Points, in no order, along strands that fork and pass close to each other.
Points whose rows are less than 51.7 apart are linked; no others are. Some points are linked to none.
Bel: [  3  -2 -18 -13  17 -18 -11  -2 -12   9  -5   9  -3   3 -19 -23  -6  -3
  -2 -22  12]
larep: [-15  14  19  14 -18   7  25   2  17  12  28 -10  10 -17  12   5   6  17
  31 -10 -19]
veziv: [  3  14  -2  -3  29 -15   0 -14 -29 -13 -22   1  -4  -9 -15 -14  10  10
   7   5  18]
Bimug: [-17  11  28  14  17  -1 -11  -6  -8 -11 -18  25  -3 -13  -4  11  -6  15
  27  -6  12]
zibor: [ -3  -1  -3  -2  17 -31 -24 -20  -4  12   7   3  -4  -2  -9   6 -12  -2
  -3   7  16]
kes: [ 10   2  -1   6   0 -14 -14   3   0  -2 -25  35 -20 -12 -11   9  11  11
 -14 -12   9]
Zeso: [-15 -19  -9   6 -13  22   8   5   9  -9  -2  -5 -11  -5   4  18  -8 -18
 -17  24   4]
fut: [ 29  -6  12 -22  19 -24  17  -5   7  -2  29  21  19 -15   2 -33   4   3
  21 -22  -3]
dupu: [-28  16  27  17 -14   9  18 -10   6  -3  12 -12  -1 -15   4  -4  -4   8
  28 -21  -2]
Teni: [-20  -2   5  14 -11   0  -7 -12   6   1   6 -21 -24  -3   9  12   4  -4
   3  -3  -2]
vuked: [ 30 -14  -2  -4  12  -4   0  -9   8  17  13  23  24  10 -15 -30   9  -4
   1 -23  -9]
Maru: [ -3   3 -27  -6   3  15 -16  12   8 -10  -3 -22  -2   8  15  19  -9 -23
   4  32  -3]
Fem: [-11  -3  15  28 -22  28  41   8  17  15  25 -15  -9  -7   6   0 -15  16
   1   2   0]
gegug: [ 18 -36 -10 -11   4   5  -5  10   9  25   9   5  26   5  -6  -4   8   0
 -28  15  -8]
Bufil: [ -8  16  16  10 -20  28   7   9   3  -4 -13 -18 -14  27   8   3  -7   0
  -8  14  -3]
kapi: [ -3 -23 -14   5 -12  -2 -23   2   6  10  14   1  20  29   3   5  15 -12
   2   9  17]
tulot: [ -2   0 -19  -4   2  -2 -27  -2  13  -4  -1 -20 -10  -1  -2  16 -15  -4
   5  23   5]
Fofu: [-15   4  14  -5  15 -23  -8  -9 -23   5 -15   4   5  -3 -23  -2  17   3
   5   2  11]
ruret: [-27  -3   7  11 -14  37  33  13   1  -5  33 -21  -5   4  39   2  -7   2
   8   7   8]
Dadab: [-15   0  14  13 -15  29  21  10  18  -4   0 -26  -4 -33  18  22  -5   1
 -12  -1  -8]
Ribab: [-10 -11 -11  -3  -8  18   6   8 -18  -4  -7 -31   1   7   2  27  15  -1
  -3  36  14]
kever: [-26  -4  -3  16  -7  10 -13 -17   1 -10   4 -22  10  12 -14 -10  -1 -14
   1   3  14]
luvom: [  2  18  17  19 -19   9   4   9   9  -2 -17 -21 -13   6   7   3  -4  12
  12  -9   9]
Rud: [-22  -5  13   2   2  -2 -19   4  -8   4 -22  21  -2 -10   0  23   2   5
  22 -16   1]
Lel: [-10 -20  -7  10  -9  -9 -11 -14   5   8   7 -19  12  20  -6   1   1 -25
 -12  12  10]
per: [ 16   6  -2  -2  23 -39 -21 -17  -3  -3  -4   8   4  -7   2  -1  10  -4
   7   9   4]
sokor: [ 30  -4 -12 -19  15   3  -8 -15  11   3  -2   2  13 -19  -7 -16  19 -21
   1   4 -28]
Fufa: [  5   5 -19  -1  40 -24   7   9 -33 -32 -15  31 -17  -1  17   4  -6   1
   5  -2  -9]
Pum: [-24  21  13  -8  10 -16   2   8  -6 -13 -25   5  -9  -3 -10 -10 -15   8
 -14 -16  -6]
vefoz: [ -2  10  -8   2 -11  13 -20   9   6   3  -9  -6  -5   4  -6  -2  18 -34
   3  -2  26]
leno: [-17   5   3   9   3 -14 -17  -7 -12 -11 -14  13  10  22 -18  -3  -8  23
   2 -16  -3]
zovu: [-15  -8  -2   1  -9  30  15  -7 -31 -17   6  -5   5  23  35  12   2  -7
 -11  24  24]
kefos: [  1  20  11  20 -26  27  20   4   3   8  17 -24  -8  -9  22  25 -17  -5
  21  -7  -2]
rige: [-12  22   6  10  -5 -12 -10   4   5 -12 -19 -12 -21   3  -2 -10   4  14
  12 -11  17]
loda: [ 16   3  -3 -19  26 -16  -5 -22 -12   0  -1  22  16  -7 -30 -17  15   7
  -7   8 -11]
buzuz: [ 41   6 -13 -32  12  -5  -1  -5  17   0  19  15  13 -29  -6 -19   9  -3
   1  -8 -20]
silad: [-23  25  31  19   4   2  11 -16  -4 -11  -7  -3   0 -20  -7  -5  -5  -6
  18 -23  11]
Mirar: [ -2   1   0  17 -17  17 -11  -1  -1   2 -10 -12  -4  25  10  12   0 -29
  -1 -11  11]
guma: [  1 -15 -12   2  -6  29   4  -3 -30   0  15   2  14  38   8  20   9 -12
 -15  20  14]
zimug: [ -1   4  13  29 -30  32  49  14  13  -5   9  -6  -2  14  32  18 -16  -6
   5   8   4]
rir: [  6  -9 -18 -14  16  -1 -26  -4  15   2  -5  -2   1  -4 -12   2 -12  12
  -2  21  -9]
kefe: [ 37  -1 -10 -23 -18  -7  12  -7   1   3  20  10  29  -2 -28 -12   9   6
   0  -3 -25]
fev: [ 24 -14  -3 -21  12  -8  -8   4   7  17  15  -1  31  -1 -11 -16  18   7
  12  13  -4]
Zalu: [  2   6 -22  -6  33 -14  -4  -2 -29 -18 -21  22  -3 -15   7  -3  -3   3
   9 -29   5]
zosid: [  1  -8  -8 -17  -5  10  -9   6 -17   9  13 -17   6  10   1  13  25 -16
  -2  37   7]
Geta: [ 21 -17 -19   0  -2  -1 -25  -6  10   6 -12   4  12  -6  -2  12   0   4
 -12  10 -15]
ziku: [ 15   0 -23 -13  34 -27  -8   2 -23  -1  -6  15  13  -3  -4 -18  -2  -9
  14 -30   8]
siven: [ 27  -8   8 -20  16 -22   4   8  25   8  19  21  24  -6  -7 -28  13  16
  10   4  -4]
vatu: [  4  18  11  13  15 -24   4  -4 -12 -23 -26  27 -12 -11  -5  12   6  17
  -9  -9  18]
dek: [ -1 -25  -6  -6  10   3 -13 -12   1  22 -15   6 -13  14  -4  -7  10 -11
   2  12 -21]
las: [ 28  -6 -13  -5  29 -16  -7  -4  13   3  -6  31  18   7   4 -20  13  -1
  -6 -27 -11]
nopan: [ -7 -18  -7   7  -3   9   2  13   4  10 -27 -23 -17  -8 -15  13  -3  -8
  -7  -4   9]
gike: [ -2   4  13  -1  -6   8  -7  18  -5   3 -23 -10  -3  23   7   2  -7 -14
 -13  27  -7]
vav: [-16  -1  20  16 -13  10  11  -2  14   5   4 -18 -11 -25   7  17 -32   7
   0   8  -3]
vupup: [ -6   5  -6 -14 -11 -12 -12   0   9   2   5  12  -4   4 -19  -5   0 -27
 -11  18  -5]
Kova: [-29 -14   3  -2 -11  41  33  13 -10  -7   7 -25 -12   2  33   3  -3 -13
  -3  12  23]
Nudor: [ 24 -14 -14   5  46 -16  -7 -13  -6  -8   1  39  16   6   3 -23   0  15
   5 -19   4]
lavo: [-13  -4  -4   9 -21   3 -17  -4  -2  -5  10 -25 -20  14  18   2   7  -4
 -11  21   7]
nek: [-20  18  14   7 -18   6 -14  13   5  -9  -4  -6  -1 -11  13  -1 -16  31
  -9 -27   1]
modan: [-11   4  12  15 -29  25  21  -9 -12   2  13 -18  -7   0  33  28 -11 -20
   3   8   1]
Pim: [-17 -10   5   0 -17  12   9   4 -10   0 -22 -34  -7 -14 -14  12   0   6
 -13  -1  -6]
diz: [-21  -7   6  14 -15  22   2  -9 -19  -9  16 -25  -4  18  27  20   7 -17
  -8  17  10]
Sunu: [-15  11   9   2   9 -19   1  -8   2   0   5 -12 -25 -21  13  16 -20  28
  19 -24   7]
bon: [ -4  21  20  22  12 -18  30   2 -23 -28 -18  15  -5 -26  11   9   3  17
   3 -20  13]
tebim: [-11   3  -3 -10   1 -12 -19   4 -11   8 -12  -4  11  26 -15   4   0   3
  -4 -13 -16]
Ziv: [  5 -10 -12  -6  11  13  -6   7  17  13  -4  -1   8   6 -18  11  17 -20
 -18  -8  -3]
nufut: [-13   6 -13  -3   8 -10 -19   3   6  -8 -10   0 -15   8 -13 -16   2  -4
   6 -10  12]
gopu: [ -2   9  13  21 -13  14  35  11  19  30  18  -2  -7 -27   1 -12 -18  26
   8 -11  -7]
nobi: [-16  11  25  11  14  11 -12 -19  -8  -7 -12  11  -6 -23 -10  -2  -1   6
   1 -10  17]
nudu: [ -4  26  23  14  16  -4  27   2   6   9  10   3  -9 -31  19  -8 -14  25
  12 -35  -4]
ledom: [ 25   7   2 -14  32 -33   6 -12  -2  -7  13  24  26  -3  -3 -36   9 -16
   7  -4  -5]
viba: [ 10   9 -12  -6  21 -23  -9  -9  -1 -20 -24   9   0  -9  -6  -9   4   7
 -27  -6  -6]
birad: [ 40  -7  -1 -32 -13  -4  12  -5   9   5  33   3  19 -27 -17 -18  -3   6
  11 -12 -14]
kem: [  7   4  -9   1  28 -25  -6 -10 -13 -19 -22  35 -16  11   5 -13  -2  20
   7   5  -5]
nolur: [  3 -14 -10  -9  -2 -15 -10   9   4  15   1  32   3  18 -31 -11  10   7
  10  10  -4]
netiv: [-32  -8  20  12 -27  17  44   5   6   9  27 -20  -7   2  21  11  -3   2
   1  -8  -6]
Sem: [ 16  -1 -26  -4 -15  17   0   1  -5  -1 -12 -16  -3  23   5  -2  10 -22
 -24   7 -11]
vupo: [ 22   7 -12  -3  38 -19   4 -15 -25 -21  -8  27  10  -9 -21 -17  14  10
   2   9   7]
lepe: [ 21  -8 -20 -16  -7  16  -2   4  10   7  29  11  22  22 -15   2   5 -13
  -4  24 -12]
bodef: [ -9  17  22  19  -6 -20  14  -2  14 -14 -12   6 -23 -26  14  -1 -28   8
   5  -1  14]
bib: [ -2  -6  12   6   2   6 -14   1   4  19 -15  -2 -23  17  -4   0  -2 -12
   6  22   3]
darum: [ 12 -30 -13   0   6  12  -9  12   5  14  -9 -11   9   7   6  11   5   2
 -21  28  -7]
Bivum: [ 39 -12   3 -18   1   3   3  12  16  26  23  15  15   2 -10 -19   4 -17
 -11 -11  -9]
zani: [-10 -11   8   0   4   8 -23  -5  -5   6 -27  17  -8  -2   0   3  14  -1
  12  -2 -17]
tepus: [-17  26  30   1   4 -12  18  14   2  -5 -15  -8 -16 -11  -3   5  -6  22
  -3 -22  -2]
Gosu: [  8  21  14  19 -32   7  28  11  18   2   1 -20 -14  -4  20  10  -9  17
  13  -5  -8]
papuf: [-19  13  12  14 -11   9 -19  -2  -6  -5  -7   3  11   5  -7   6 -10  22
  -7 -28  11]
fedo: [  7 -24 -20 -20  -5 -25  -3   4   1  20  17   0  -3  13 -15  -2  21  -2
 -15  -2 -12]
moda: [-17  -5   5   6  -2 -31  -1 -24  -2  -5  -4  -5 -28 -11   1   6   7  -4
   4  -7   3]
bepu: [-24   0  15  15 -23   0 -11   7  19  -2   4  -9 -13  -4  26  -4  -7  12
 -20 -25   3]
Ludu: [ 11 -10 -14 -25  21 -30  -5   5   1  18  12   2   3   4 -21 -20   9  -2
  -7 -12  -7]
zot: [ 25  -9  -5 -28  -7   5   1   5  29  -4  49   6  23 -11 -15 -18  -1   2
  16  -5 -16]
febuk: [ 34 -21 -13 -18  -7  12   7  15  18   1  34  18  30  20   9   0  -3  -8
  17  27 -14]
Vavi: [ -8   3   8  16  -9  -8  -4  -4  11  -1 -20  -1 -16 -19  -8  15 -23   9
  -2   6   6]
seg: [ 13   3  -7 -23  -2  -1  -8 -10   0   6  16   6   9  17 -20 -12   2 -12
 -14  20 -24]
Vofi: [-15  20  -9  -8  24 -13  -8  -4 -15 -30 -23   4 -17  -6   6 -13 -10  14
   3 -24   0]
makud: [ 18 -11 -36 -11  -3  26 -14  12  -2  -3  18   6  32  16   5  14 -11  -8
  -5  23   0]
San: [ -7  18  26  17  22 -17  33   4  -7  -7 -11  -2 -17 -25   6  -2  -9  25
   1 -24   7]
Nibus: [-36  -2  15   9 -24  11  17  12  11   2  14 -20 -12   2  13  -1 -10   7
 -11 -23  -5]
begaf: [ -4  22  25  14  -1   5  23  11  24   6   3   1 -16 -28   9  -9 -21  25
  11  -6   6]
numep: [ -3   2 -13 -11  -6   3 -19   5  -6   6  -3  15  19  30 -11 -11  -2 -19
   2 -13 -13]
Kud: [  1  -6 -10   2 -22   9   3  -6  -9  -9 -20 -23  -2   9  -9   9   8  -7
 -24  12 -14]
tarud: [ -4 -17  -6   7  -9  21  -9   2  -7  14   2   8   7  36   5  17  17 -32
   2   7   9]
Ragi: [ 32  -8  -4 -12  12 -26 -24  -4  -1  15   6  12  15  -4   7  -7  21   6
   7   8  -7]
Mavo: [ -1  16  12  23 -25  35  24   8  11 -14  -3 -15 -21  16  13  21 -18  -4
   2  21   8]
zibad: [ 14 -11  -8  -3 -12  -4  -7   7   4  15  -2  23  18  24 -17 -23  12  -4
  -7 -11  -1]
nit: [-14   5   4  -1  19 -31 -12 -10 -11  -4  -1  -2 -26 -23   8  12 -13   8
   8   0  16]
Kab: [ -7   8 -10 -15 -19   1 -19   4  -8  -4  11 -10  -4  11   3   2  13 -11
 -14  25   1]
bimip: [ 10  -7 -36 -12   1  33  -5  12 -12  -5   3 -11  11  19  10  11  -6 -22
   4  28   7]
Nul: [-16  -4  -1  -2 -27  26  19  12  -7  -3 -11 -36  -3 -17  11  26  -6  -5
  -7   4  -2]
Zato: [ 34   3  -7 -18   1 -19  -1  -9  -2   2   6  19  13  -5 -31  -9   4   9
 -11  14 -20]

Follow the links from the first point to the second, and from the first to the third. Name the last point that the two ways share.
Fofu, Vofi, tulot | seg
papuf, per, Rud | luvom
guma, tebim, bimip | diz
silad, bodef, seg | luvom

A fork is a point with three links. Follow the links from the first point to the second and name the forks in between, in order.
gegug, vupo | lepe seg Zato
diz, bon | luvom Bel Zalu San
veziv, Maru | Zato seg lepe
Lel, vatu | tarud diz luvom Bel Zalu San
Sunu, Zalu | nit lavo diz luvom Bel
